Each row is a point on a tangle of strands that fork, close into loops and nearly touch. The rows are in no order.
(in the rows, 128 means zero)
Points whose rows are less than 114 apart are linked; no others are.
renat: [192 129 121  64 126  78 120 120  66 137 114 109 143 112  89 127 179 110
 153 157 142 172 152  92]
zenaf: [ 86 114 140 139 132 138 142 125 170 122 130 122 167 106 125 144 160 154
 128  94 138  84 144 123]
tino: [192 143  84 123 121  90 170 123 108 160 130 178 110 153 164  93 134 115
 170 157 127 170 104 138]
Fumod: [171 124 114  78 119 115 147 127 114 149  88 118 163 124 132  99 141 161
 144 138 100 128 117  91]
meve: [202 100 100 110 134  90 143 125  83 171 147 210 146  89  83 117  84 112
 192 162 123 135  97 156]
Bof: [118 140 123 144 156 160 159 121 126 153 131  83 149 125 131 105 104 157
 151 128 114  87 100 119]
bug: [183 126 104  52 147  83 154 149  79 141  85 103 113 123 135 132 187 128
 150 159 138 169 163 152]
mabu: [209 107 133  80 157  60 183 157 106 156 112 164  70 130 120 123 123  97
 185 176 142 184 173 149]
Vuta: [165 151  97 144 148  45 125 167 106 115 151 125 127 143 131 109 157 105
 162 163 155 137 146 144]
zesuf: [ 61 139 116 221 144 161 127 107 205 126  88 113  96 124 196 131 131 138
 134  97 142  87 125 171]
gapo: [184 115 111 112 136  94 171 197 115 156 100 149  60 142 171 136 131 117
 180 158 140 192 175 168]
Mikan: [170 125 105  88 124 133 145 155 119 171 134 185 118 140 171 150 114 110
 159 169 137 144 168 203]
minir: [173 159 143 153 118 159  73  54 159  85 134 127 134 126 119 128 128 128
 141 123 144 106 126 130]
Tofe: [126 127 170  94 113  96 138 154 125 119 111 155 154 199 169 155 170  88
 196 168 160 174 136 115]
pegis: [189 125 176  69 122 177 158 105 128 113 137 159 198  33  98 111  71 110
 143 163 119 122 115 132]
Gega: [ 78 139 124 164 150  75  78 166 108 161 128 107 126 141 124 106 158 136
  81  98  75 115 101  81]
kapar: [142 164 101 137 144  98 153 125 134 135 112  91 120 110  98 153 103 160
 100  71  93  46  98  98]
Paro: [162 166 117 199 162 113 136 107 148 164 148 130 145  90  85 108  82 164
 155 101  91  72 129 112]
Tup: [167 165 122 142 145 146 105 118 146 126 136 140 123 163 124 132  62 148
 152 116  91  71 109 138]
limot: [108 135 124 138 114 164 131 148 134 117 205 105 116 121 162 134 188 126
 131 116 146 123 128 167]
reko: [ 77 130 185 179 145 164 130  91 135  87 140  81 124 127 117 150 161 118
  98  77 100 144 124  40]
feb: [192 116 116  74 126 154 132 127  96 171 144 185 173  59  83 144  99 151
 148 114  92  97 110 168]
tizun: [110 143 152 113 104 121 147 153 151 146 134 131 209 164 141 144 138 126
  99 143 105 151 142  91]
sar: [ 57 176 127 213 167 170 157 111 140 125 114  84 136 126 113 129  97 164
 138  87 110 106  66 111]
pana: [150 101 101  92 108  82 127  63 114 114 106 146 149  93  59 109 156 123
 115 111 155 124 126  91]
Soz: [ 73 115 135 145 125 167 130 126 134 114 141  97  74 180 177 158 122 105
 117 123 144 109 113 136]
gife: [ 65 101 129 171 169  68 123 184 131 121 157  98  97 114 158  84 155 116
 135 123 108 103 111 114]
tume: [117 152 125 159 172 200 101 115 130 160  92 114  83 133 156 119  63 175
 134 120  88  96 126 188]
dava: [ 91  81 153 114 117 135 135 131 115  88 111 103 131 159 115 183 160  95
 120 134 166 194 162  89]
Geli: [109 129 151 125 121 141  96 123 129 124 109 161 197 155 121 156 146 136
 114  70 101 130 104  75]
letu: [152 158 125 161 161 169 147  78 127 155 128  85 115 121 103 107  65 154
 125 134  94 124 125 134]
gozi: [173 145 147  90 110 167 163  56 147 110 122 147 188  63  87 115  77 124
 112 143 135 144 107 118]
kem: [200 113 104 127 141 129 127  83 108 168 132 211 157 100  80 147 102 100
 143 139 125 140 130 171]
tal: [ 56 144 188 178 168 169  99 142 147 100 128  87  70 123 170 123 139 153
 104  84  97  99 119 122]
rafav: [ 96 128 139 104  82 148 145 123 170 110 126 140 145 139 114 161 152 114
  58  85 151 170 145 101]
foga: [101  92 120 115 121 124 112 104 132 150  62 125 110 160 149  84  84 165
 127 145 117 125  96 133]
zabi: [127 139 118 125 120 178 114  99 151 140 139 140 146  96 117 134  79 187
 168 129 117  70 146 195]
Lolu: [ 88 125 118 130  94 186  97 181 115  84 114 114 118 150 186 171 147 129
 159 144 162 129 140 152]
rir: [ 88 100 198 136 154  63 120 160 110 134 147 140 124 175 138 112 174  89
 132 154 129 177 144  88]
Muno: [152 137 138 125 134  52 137  90 140 147 142 152 118 174 124 126 187  78
 130 184 149 188 168 103]
gokof: [135 104 110 148 156  86  90 105 117 137 162 128  84 129 109 105 138 117
 140 107 116  52  94 130]
fiman: [123 116 129 167 150 187 102 168 112 112 104 135  94 146 174 125 118 146
 180  91 112 112 114 135]
Bigof: [ 67  89 141 112 137  92 118 130 122 103  71  69 118 148 136 129 154 146
 104 108 105  78 126  90]
riza: [110 121 121 134 113 192  87 118 138 108 104 130  97 102 120 106 106 180
  85  85 129 144 113 150]
lat: [100 139 125 101  82 160  99 137 129  75 121 117 197 142 134 166 165 147
 149 118 159 125 116 138]
nodob: [ 87 151 150 139 146 128 144 179 156 118 161  94 143 136 124 158  95 134
  84  92 101  98 121 123]
Ked: [ 99 128 147 138 128  99 125 163 112 142 131 157 192 159 132 130 181 110
 118  99 104 143 114  80]
Maka: [127 160 125 111 109 165 125  80 135  86 128  81 127 113 103 165 153 150
  80  77 132 141 130 106]
bimu: [156 117 137 106 111 215 107 137 106 101 129 135 108  75 126 105 109 156
 127 167 160 182 159 157]
samif: [ 92 146 102 159 133  53  99 155 104 149 135  99  88 152 177 104 180 126
  84 118  96 115  95 107]
nim: [181 129 165  41  99 140 136 109 113 121 147 181 192  51 126 105  92  92
 144 195 126 147  92 153]
vuv: [118 118 138  97  87 115 138 155  98  82 126  92 119 158 135 148 143 106
 116 177 174 190 141 119]
desar: [109 129 109 148  95 207 150 119 163 124 123 131  98 140 156 162  71 146
 118  94 128 110 104 166]
zevaz: [105 133 172 135 149 120 121 106 150 134 115 114 159 113 100 131 147 154
 134  74  86  71  97  43]
tezus: [142 111 117 156 132  76 121 206 125 116 117 145  56 118 193 101 153 140
 143 118 120 116 149 155]
geg: [169 162 123 125  99 230 109 127 122  83 115 136 120  45 126 115  88 168
 162 133 156 154 127 166]
subul: [138 102 134  65 108  55 123 104  92 104 154 131 146 158  77 141 152  85
 150 191 170 162 102 110]
veb: [193 103  95 162 128 122 166 128 111 148 147 169 118 133 143  91  85 104
 202 175 141 152 118 143]
Zelek: [167 115 133 100 113  96 160 141 140 128 131 194 134 137 155 156 168  75
 167 164 183 185 166 155]
binis: [ 80 138 126 204 166 121 105 136 130 125 131  81 107 131 113  99 110 146
 138  99 120 105  88  97]
Lede: [100  93 125 132 149 101 146 204 117  90  93  85  98 143 165 147 156 126
 136 141 152 139 177 147]
kol: [170 132 131 109  81 186 117 126 130 111 142 173 122 157 159 152 104  77
 100 137 155 191 120 149]
pipet: [117 130 126 133 153 171 123 154 142 134 103 104 153 116 108 132  64 178
 123 140 146 116 171 159]
Pazef: [143 112 114  85 115 126 168 119 127 135 105 118 183 124 114 127 103 118
 151 181 158 148 149 141]
nipi: [ 93 130  97 144 135  55 107 127 117 138 124  98 125 155  78 121 104 125
 119 118 100  61  61  66]
muz: [ 50 150 120 178 148 167 148  85 170 148 122  88 121 137 174 133 151 145
 110  89 112  73 112 155]
latam: [ 95 180 126  94  81 240 135 101 152 120 142 131 162  92 149 150 123 178
 128 112 129 139 123 164]
Reb: [131 134  89 132 115  51 124 146 129 126 136 132 131 108  65 129 115 136
 142 106 129  60  83  97]
Dake: [187 191 103 176 150 117 130  73 137 142 158 103 128 108  84  98  87 143
 129 129 116  92 108 117]
fiko: [137 106  89 125 133  55 142 152 109 101  82 105 104 104  96  95 146 136
 108 108 133 137 140  79]
bol: [ 82  96 120 104 146 102 135 194 111 116  80  74 118 141 144 127 143 152
 107 115 125 120 144 117]
bupe: [176 118 116  83 124  81 136 136  94 169 174 166 155  99  68 124 104 104
 159 161 123 110 116 115]
Devot: [156 142 131 118 103  89 131 148 124  85 108 113 134 166 135 110 140 111
 108 156 142 207 148  93]
Tamez: [172 133  94 112 128 168 170 146 114 156  96 147 147 127 124 109  57 160
 132 137 107 160 111 129]
Tado: [107 150 117 130 136 125 108  71 141 113 122  78 123 133  93 137 127 149
 109 103 132  95 119 106]
Lur: [123 114  88 167 134 145 138  92 146 160 104 133  93 109 149 109 106 161
 122 136 125 116 176 209]
Fofe: [195 123 130 108 155  31 170 129  88 166 128 148  47 145 114 109 159 100
 190 160 135 166 132 115]
nolum: [176 116 156 125 177  54 104 176  90 138 109 127 101 120 104 110 149 120
 134 123 102 122 144  74]
dav: [134 104 160 123 152 162  73 139 106  91 108 139 119 153 146 130 138 133
 143  98 131 127 133 107]
maz: [110 151 165 138 145 252 125 119 163 118 116 140 138 105 132 134  90 177
 166  96 126 108 106 134]
kisop: [121 116 126  95 125  95 149 120 104 177 189 142 154 132  58 133 129  81
 111 154 121 119 112  87]
Bito: [ 66 148 182 161 120 128  84 121 163 119 118 136 175 149 107 132 149 152
 100  75  86 110 110  49]
gesub: [125 127 108 133  89  72 162 138 155 123 115 131 118 171 178 139 211 111
  90 106 128 158 148 116]
Roku: [185 128 109 154 144  46 161 143 161 162 136 153 107  94 115 106 125 119
 125 125 109  86 174 120]
par: [ 22 128 150 184 169 176 120 148 156 120  93  88 113 162 168 174 104 123
 117  89 113  96  93 141]
suro: [115 127  92  96  95 214 106 131 100  94 120 129 116 133 156 162 136 133
 135 132 160 143 126 171]
Fopav: [116 148 145  90 140 189 158 140 152 131 130 107 144 109  89 158  66 158
 112 103 102 103 106 128]
Bugi: [166  96 162  53 131  85 128  95 103 116 163 180 126 117  81 126 145  62
 151 174 168 163 123 116]
lepu: [ 85  94 157 155 128 127 137 160 118 100 182 123  96 151 153 124 183 104
 154 131 143 133 125 127]
nuba: [112 127 136 185 171  60 105 198  94 159 108 121 131 135 133 109 148 124
 119 115  77  75  95  96]
lon: [107  98 160 129 125 109 112  84 132 125 118 103 117 135 137 132 191 111
 108 109 128 134 157 101]
kabit: [ 83 114 117 123 115 145 136 172 131 149 115 124 160 136 167 121 147 139
 143 163 162 150 144 163]
pulo: [156 122 133  69 151 184 114  71  98 152 136 154 157  57  88 118 100 149
 141 128  99 102 106 135]
Nav: [103 154 107 168 140  82 148 117 114 147 118  77 135 114  70 134 120 138
  98  92  95  72  65  42]
sano: [111 120 176 111 141 169  86 131 157  91 148 128 162  98  67 128  84 133
 112 129 162 116 153 140]
tas: [ 50 158 169 196  99 214  93 127 173  74 138 105 117 150 171 152 131 131
 139 110 168 127 124 121]
vak: [148 117 112 139 119 203 151 130 111 142 118 174 131 142 148 149 133 106
 116 112 162 200 144 145]
rol: [ 56 109 197 163 149 189  98 102 160  89 130  87 104 145 144 109 133 159
 137  99 132 109 107  89]
febiz: [168 157 121 121  87 200 144 120 135  76 113 133 167  73 136 121 104 141
 184 123 172 135 115 139]
Rodes: [ 32 141 157 181 156 139 125 185 144 117 146  75 142 173 147 150 108 113
 103  95 101  96 113 109]
Nafak: [176  98 138  93 155  71 119  98  77 163 155 160 119 124  54 122 128  88
 167 173 152 135 142 142]
Zava: [ 94 120 109 119 131 138 104 183  83  97 112  96 132 159 157 177 184 119
 149 143 168 162 167 149]
fedef: [103 118 158 125 154  99 135  80 161 143 138  90 126 139 144 106 191 133
 120 125  95  90 162 123]
Tuzup: [123 143 134 156 152 132 124 153 125 144  97 126 121 140 148 117 135 139
  74  98 100 151 141 108]
bofo: [119 102 119 129 109  79 120 137 134  78 103  95 137 134  96 114 124 138
 123 124 147 120 131  79]
vad: [110 110 124 125 145  67 148 148  96 147 158  91 110 156 121 105 120 110
 129 172 127 102 130 124]
dutef: [194 112 112 133 138 164 154 108 129 134 101 192 140 106 118 138 131  95
 140 121 164 163 150 171]
zuz: [128 126 124 133 100 149 121 123 135 101 184 161 126 141 140 126  89 126
 179 157 154 102 112 167]
zes: [201  97 107 132 153 101 127 131  99 180 120 156  93  85  86 102  76 168
 145 131  72 120 158 166]
lipab: [ 63 147 161 163 112 171 145  69 137 102 175  83 150 130 112 142 134 123
 100 107 127 141  99  89]
Gemev: [120 149  96 193 173  98 143 137 126 182 117 134  86 117 115 109  89 130
  71  88  81 106 121 129]
kar: [ 48 156 118 152 151 128 100 117 178 138 101 111 129 133 117 144  79 160
  80  97 130  77 132 172]
ravu: [121 136  99 187 133  99 130 138 151 110 140 133 137 138 139 122 121 107
 147 103 152  81 116 145]
vezu: [143 121 159 126 118  41 138 109  90 128 153 112 108 173 112 110 172  75
 140 167 121 146 102  51]
rig: [ 13 115 156 183  91 147 121 115 165  94 135  71 105 158 200 128 161 114
  88 128 128 154 138 116]
funet: [160 122  98 118 120 104 131 124 146 106 150 156 142  95  71 140 104 125
 152 100 164  83 120 128]
Nifav: [124 130 113 118  85  76 162 145 160 114 143 126 103 149 207 124 210 100
 144 141 169 159 161 158]
Mul: [172 131 125 106  86 197 158 104 156  97 104 111 140  77 176 145 132 155
 165 144 160 143 153 148]
nof: [146 109 105 160 162  16 149 158 140 170 120 114  91 124 107 141 124  95
 119 130 117  63 139 112]
dol: [177 149 135 123 132 168  83  78 133 104 120 128 121 148 146 129  78 144
 155 142 130 109 119 162]
kire: [146 131 115  96 119 132 141 103 137 123 115 134 150 117 102 171 163 123
  68  77 129 136 128 111]
Til: [131 105 114 123 123  72 154 136 102 129 136 110 103 102  72  90 149 112
 100 149 157 164 143  94]
movat: [164 132 131 122 116  89 136  96 125 133 171 160 102 162 150 116 177  81
 121 146 146 168 140 141]
koru: [ 45 139 177 168  93 158 123  72 164 105 165  78 152 158 163 125 161 133
  86 131 107 145 126  99]
Faz: [169 124  85  95 141  91 152 173  76 131 121 108 114 127 113 147 164 127
 137 129 125 117 136 131]
Zusod: [124 103 152  94  66 164 109 130 165 109 118 186 136 141 196 140 143 112
 165 174 196 162 164 148]
dato: [146 133 101 148 143 131 158 158 115 148 101 137 117 133 152 121 105 135
 128 133 115 144 129 134]
Norus: [100 159 127 118  75 188 136 130 156 122 175 142 149 113 115 149  97 149
  86 122 135 146 112 161]
nez: [155 137 112  95 113 134  80 137 117  90 127 145 171 151 134 158 131 132
 163 138 139 116 148 149]
soke: [ 99 107 150 118 100 163 107  98 177 112  78 114 105 163 168 110 103 149
 106 137 122 112 109 106]
kip: [ 93 114 174 112 114 129 126 107 121 117 189  81 151 185 132 163 125  80
  99 159 117 150 142 101]
vamo: [149 133 130 140 103  97 124 109 106 120 164 129 139 153 120 117 176  93
 141 137 137 151 104  91]
volom: [187 108 123  68 130 125 152 108  99 123 114 126 151  97 132 143 126  97
 159 203 159 170 154 168]
gogob: [168 133 113 142 159 112 138 126 114 209 121 137 101 107 109 107  93 153
  98 121  67 102 134 134]
gafi: [208 124 125 137 120 126 136 149 131  96  71 169 145 129 142  96  85 116
 160 163 139 184 143 128]
mobul: [170 114 116 154  97 166 136 121 123 109 145 162 121 128 142 103  89  99
 177 168 182 151 136 166]
daz: [118 123 129 126  84 159 120 127 166 102 121 145 116 108 177 120 185 154
 116 106 154 148 138 141]
kaz: [135  91 161  86 104 161 138 161 120 129  91 158 150 101 139  98 134 154
 136 126 139 182 130  94]
rogu: [203 169 102 107 132  97 115 137 126 139 132 147 121 121 117 152 130 130
  91 120  97 115 147 127]
tapiz: [163 120 179  51 118 124 138 138 121 109 147 111 185  88  93 135 158 126
 116 136 115 138 133  70]
zofo: [ 87 140 101 207 135  97 120 183 132 105 111 103  95 134 169 118 117 106
  82  95 125 137 106 131]
giv: [168 119 131  94 113 105 122 107 143  99 141 166 129  85  73 136 146 126
  96  81 148 115 111  99]
Bosop: [111 167 120 132 108 222 121  94 167 137 141 119 169  97 141 139 113 170
 159 140 150 127 153 202]
gov: [151 139 149  97 102 155 133  99 159 111  73 120 129 132 135 132  88 151
  97 123 128 144 128 118]
bipat: [102 121 130 163 153  21 124 140 178 152 104 119 104 130 107 128 116 109
  78 106 119  66 136 101]
dop: [ 63 169 163 149 133 134  85 117 171 126 184 151 171 150 119 148 144 124
  99 106 120 106 127 147]
Gudit: [110 118  93 110 126 122 114 106 116  88  90  80 152 110  76 131 119 164
 135 115 154  92 132 130]
bamul: [107  97 138  78  95 121 125 151 144 120 107 157 169 164 172 131 157 117
 152 156 159 157 160 142]
Ver: [154 108 147  89  84 187 160  80 168  84  88 123 146 103 146 136 111 124
 125 139 167 141 131 117]
gufof: [182 131 113 106 149 117  86 136  50 139 139 150 116 133 116  98 142 140
 171 153 115 150 108 138]
romi: [114 117 125 204 146 111 116 128 118 117 116 118 110 143  93  96 118 108
 114 120 145 156 115 104]
reg: [168 120 111  97 150 137  83 125  84 173 114 168 136 120 120 120 113 150
 166 166 108 138 141 177]
Dif: [ 70 104 161 148 157  75 121  98 133 142 122  56 105 141 150 113 169 120
  90 123  98  73 117  96]
fere: [117 110 141 143 182  57 115 190  88 139  86 117 125 148 137 144 181 104
 141 112  99 123 130  82]
Deva: [161 126 148  90 121 174 164 102 101 147 177 131 158 109 120 142 130  90
 121 167 145 168 123 122]
tago: [115 155 133 130  75  90 147 150 123 107 154  78 125 168 189 128 200 116
  85 123 112 169 135  92]
sedo: [119 126 122 133 111 181 115  81 135 122 130 117 125 114 144  99 143 155
 112 112 146 132 120 151]
moga: [144 111 116 144 149  73 165 183 123 151 119 159  82 140 161  95 164 107
 144 143 157 188 153 136]
Luda: [118 126 136 149 144 212 122 140 146 140 120 179 115 104 134 103  75 180
 172  73  98 101 101 129]
ged: [ 13 107 131 159 112 129 134 105 135  99 130  58  98 166 166 173 147  94
  95 114 134 117 118 128]
puzup: [ 90 155 155 158 152  85 101 138 113 139 147  96 116 199 141 161 159  87
  68 131  93 133 127 112]
pev: [114 102 118 172 122  86 160 149 141  95 143 106 135 120 115 121 149 114
 126  92 148  92 101  85]
nele: [116 163 127 116 104 182  89 115 118 101 116 134 198 123 100 160 139 155
 117  88 120 143  91 113]
sunoz: [ 74 142 116 109 114 131 129 116 170 149 108 114 171 119  97 116  84 158
  85 119 142  95 124 142]
mar: [153 132 152 117 122 171 125 141 124 125 169 167 122 170 128 140 106  96
  88 120 116 158 113 113]
sib: [158 103 129  95 149 141 134  68 112 172 152 159 132  86  73 122 133 113
 128 126 109  98  78 113]
zife: [104  88 134 113 153  78 141 137 127 137 163 129 104 139 132 112 145 109
 129 168 159 134 170 152]
ger: [164 140  89 146 158 103 117  75 121 144 120  92 113 150 132 143 137 112
 129 150 129  88 141 148]
gurik: [170 118 139  63 122 183 128 110  81 140 159 132 169  84 114 101 110 148
 163 173  95 124  87 132]
pur: [ 86 134 180 157 116 204  68 121 146  65 118  96 114 140 154 111 148 151
 142 132 149 128 155 117]
bives: [180 120 117 138 117 142 132 126 154 176 157 190 127  88 117 102 102 133
 125 148 118 133 185 199]
koro: [148 118 130 138 142  89 109  91 120 171 164 151 122 105  84  90 137 121
 126 127 106  82  97  95]
fibu: [111 161 129 130 113  57 116 149  99 126 152 115 127 191 141 137 174  97
  67 151  99 180 128  90]
fuv: [102 153  94 156 139 165 121 112 160 124  98 126 126 142 108 161  77 144
 116  95 132  97 111 180]
Sute: [117 148  78 161 105  94 101 138 138 137 118 121  97 153 176  97 154 140
 120 109  92 113  94 139]
pagal: [133 105  97 115 134 177  90 112  98 154  70 153 128 115 123 128  82 172
 152 138 121 150 144 192]
Mab: [ 89 117 102 194 147 108 139  90 169 140  97 107  81 126 163 104 113 126
 107 117 152  95 142 175]
luf: [ 78 171 147 176 145 122 107 122 188 100 162 127 167 118 109 134 140 148
 132  76 118  61 131 126]
zorob: [166  98 105 118 119 150 135 136 132 119 129 173  88  78 141 113  95 195
 159 103  94  85 120 165]
rozug: [ 76  93 120 119 126 166 114 130  96 109  96  76 128 153 141 178 173 115
 109 118 168 159 159 130]
nogol: [169 115 142  92 159  83  78 151  97 143 130 144 103 123  73 111 114 135
 124 137 106 108 150 111]
Getig: [157 160 108 154 144 183 125  95 152 166 104 135  94 145 150 137  76 167
 131  86  72  82  93 149]
Bulu: [ 75 163 160 181 111 185 110 134 180 110 178 139 138 150 146 131 128 127
 118 120 146 134 126 136]
Sida: [195  98 119  92 155  67 109 166  79 174 151 174  77 106  92 109 108 133
 157 150  81 115 144 143]
lagub: [136 142 114 100 132 138 143 121 105 154 165 130 167 112  84 126 117 110
  83 151 136 151 115 119]
Gar: [143 138 106  98 101 165 139  42 139 117 144 122 149  76  88 137  97 126
 107 124 162 119 105 160]
Numuk: [149 144  99 123 128 120 132  47 144 149 135 127 133 115  99 143  94 113
 124 145 140  99 119 165]
fogol: [146 126 125  96 160  15 181 142 101 182 134 124  82 182 109 127 167  71
 177 180 134 168 134  97]
per: [ 60 108  93 201 119 139 126 153 139 104 110 106  88 157 184 133 125 106
 112 107 164 123 101 156]
gebog: [134 120  76 108 101 158 111 130  98 128  96 137 125 115 104 145 139 149
 139 135 152 149 145 194]
Midis: [119 146 126 101  88 179 179 133 150 123 165 128 136  68 121 114 108 142
  89 110 139 147 122 120]
pidog: [110 108  97 131 110 144  90 168 109  99 106 151  72 123 139 125 118 153
  93  81 135 123 114 147]
zeduf: [ 63  96 165 136 143 105 152 146 116 154 180 106 137 141 135 117 179  81
 122 163 145 146 150 116]
zet: [ 97 124 151 141 145 166 123 147 150 101 116 123 148 132 107 161  89 105
 111 139 165 132 176 144]
Kekap: [144 117 169  91 138 120 130 137 122 143 124 121 173 114 111 115 150 149
 123 114  90  92 120  62]
musa: [135 141 122 169 139 199 120 130 180 136 109 152 128  79 139 156  66 192
 161 123 111  99 174 224]
pevof: [215 114 121  87 149 125 121 117  72 159 117 164 142 127 116 138 103 103
 187 191 140 169 150 172]
Sif: [107 127 108 155 129 172 168  77 150 136 130  95  91 160 157 149  93 110
 102 128 125 108 124 150]
Tiguz: [130 127 106 157 115 154 145 112 129 105 173 142 156 131 123 117 134 114
 182 110 142  97  88 130]
favin: [168 143  87 106 124  65 139 120  85 184 138 161  92 181 131 116 127 106
 120 176 122 158 122 146]
Lak: [150 127 121 148 115  74 156 173 154  96 156 111 129 126 184 104 165 123
 160 159 158 130 168 152]
Kupus: [173 123 140  56 116 118 155 153 100 111 135 166 158 158 139 175 176  71
 198 156 159 186 134 133]
gapa: [168 148 149  90 103 194 121  82 111 136 149 131 186  80 139 124 139 122
 149 158 124 145 115 152]
gipib: [ 70 156 148 192 134 143 113 168 152  80 130  64  76 128 217 129 141 140
 122 101  89 101  89 117]
Noli: [134 143 141  98 122 135 113  92 113 143 147 100 162 189 106 161  89  84
 103 180 126 142 140 119]
tipok: [124 127 116 191 170 123 119 136 124 155 144 166  94 129  90  99  91 104
 106 102 131 115  91 125]
todel: [151 155 155 106 120  38 112 156 118 132 160 134 129 153 123 116 175  96
 145 182 150 172 172 115]
bet: [157 114 174  88  79 154 156 129 155 102 146 190 138 127 186 143 169  79
 164 161 171 186 154 136]
Gupo: [ 23 185 124 187 153 193 143  89 179 139 142  84 123 133 138 151 133 163
 135  71 119 101  70 147]
Tudul: [ 95  95 112 161 170  53 103 143 107 136 140 129  78 108 126  71 156 138
 152 121 116  81 105 140]
nugi: [180 165 139 125 157 132 111 114 122 148 112 114 131 159 132 158 141 122
  79 104  89 137 145  81]
Ner: [167 153 108 195 165  59 121 155 144 162 127 150 117  84 105  82 117 144
 128 105  99  60 142 112]
zivif: [120 130 125  75 112 194 168 104 128 113 153 113 143  88  83 136 106 156
 106  99 122 132  83 103]
zom: [132 147 123 158 149 107 117 110 113 136 129  92 124 207 124 165 109  96
 104 146 122 115 136 124]
Faba: [132 146 159  79  91 182 106  85 133 124 138 132 183 106 135 133 162 138
 108 129 115 153 103 105]
kuli: [140 121 138 148 148 205  95 137 136 135  86 144  85 132 175 148 105 163
 152 120 111 107 151 175]
Bog: [173 120 100 141  99 106 140 175 148 103 124 147  80 101 162  98 113 173
 158 122 105 110 136 158]
guluk: [153 148 125  92 135 169 148 143 143 157 137 147 140  73  98 131  56 185
 105 101  89 104 133 153]
pela: [ 96 164 136 131 113 174 136 151 186 118 171 134 142 123  88 160  67 143
 104  78  94  88 103 116]
pidel: [ 80 136 111 167 112  41 123 159 154 138 108 129 132 142 107 110 117 115
  58 110 121 123 136  94]
Nom: [124 108 173 129 152  38 156 192 112 139 140 156  74 159 158 111 184  94
 145 130 138 187 128  90]
Gis: [115 102 130  93  97 100 112  89 114  74 146 126 178 119  80 119 139  94
 135 167 187 176 119 108]
risi: [ 85 122 141 135  71 138 133 174 155  94 135 137 139 131 165 144 186 136
  92 106 148 170 159 107]
buve: [109 139 100 164 137 116 126 154 123  92  97  78  71 131 214 109 164 152
 130  99 103 102  96 129]
zivi: [194 142 108 106 125 112 109 148 128 102 105 140 128 153 145 171 135 119
 124 133 128 132 174 143]
guvip: [161 123  80 114 151  93 164 144 101 202 126 180 124 161 124 130 102 108
 141 162 123 154 157 188]
Fasi: [179 148 135  54 127 104 133 121  79 147 140  98 155  87  68 129 162 110
 108 156 108 141 128  63]
zatu: [ 69 103 170 149 129 136 130 105 128  95 124  94 159 129 115 156 186 104
 113 101 131 161 151  73]
netef: [110 114 167 150 170 240 135 142 163 122  93 122  96 109 147 159  88 155
 156  99 125  96 150 148]
lakem: [ 97 119 128 107 115 145 129 154 109 147 170 135 151 115 139 123 187 134
 134 142 137 122 159 158]
Zined: [177 107 112  76 120 170 137 157 103 132 152 179 121  79 129 140  91 153
 172 122 114 120 125 165]
Suso: [151 134 109  88 133 157 128 142  77 159 131 121 159 122  89 134  74 142
 101 145 104 136 113 138]
Sali: [148 105 104 166 123 142 114  89 142 163 123 204 104 108 144  90 101 156
 153 136 129 157 159 192]
kive: [120  92 104  78 114  88 139 140 120 148  64 129 137 145 127 103 118 150
 113 150 138 125 118 111]
Lorik: [158 125 118 103 124 112 109 156 115 113  80 165 107 145 143 101 118 128
 143 157 163 215 149 118]
fibig: [126 119 104 111 116 138 165 122 149 156 106 124 175  99 105 116  58 146
 126 141 145 107 147 166]
bipop: [ 44 159 108 193 117  75 105 156 146 110 138 101 127 154 135 131 124  94
  61  96 117 121 114 110]
vanu: [182 164 103 113 138 132 129 107 116 198 122 158 146  76  66 119  77 180
 101 115  67 110 122 129]
buv: [129 105 120 133 150  55 160 122  90 169 117 109  93 164 128 124 150  89
 144 158 111 129 119  85]
Furu: [132 102 151 102 133 138  75 116  75 116 108 144 102 157 136  94 146 133
 158 146 132 149 108 125]
vuda: [172 109 153  57 113 132 130 147 111  88 130 150 166  73 109  98 144 137
 155 159 144 160 127  96]
Lif: [ 84 141 136 126 124 103 157 155 161 128 130  99 158 167 144 179 130 114
  94 114 102 109 155 104]

A fork is a point with three links, a tip a point with one. Leave the first point through the second and follow the links. Name the first fork or tip that comes.
Bulu / tas | gogob
nele / lat | lagub
per / zofo | Bof
Dake / Paro | Soz
bofo / pev | Mikan
vamo / movat | zom
geg / febiz | Kekap
Mikan / guvip | bofo

A piece is two or more points that can be reached from each other along the links. Count, over all rows, the pieces, the separate loops (a circle has one, a figure eight two, a Y none), the forks (points with three links) and the tips (points with one).
pieces | 4
loops | 5
forks | 25
tips | 23

How many points has the smallest loop of links through each point below? Write - if it is on no loop.
dato | 14
Nom | 11
Gar | -
Bigof | 10
bet | 6
nolum | -
Soz | 24

Name the points in between on the shortest way along the links from the first point to the second, in order.
feb / nogol | pulo gurik gapa Faba nele Geli Ked tizun Lif nodob pela Fopav guluk vanu gogob zes Sida
Dif / zofo | fedef lon zatu reko lipab koru rig ged Soz per
kem / bug | meve bupe kisop lagub Deva gapa Faba nele Geli Bito zevaz Kekap tapiz Fasi renat
Bof / zet | letu Dake Paro Ner Roku nof bipat pidel bipop zofo per Soz Sif desar fuv kar sunoz fibig pipet
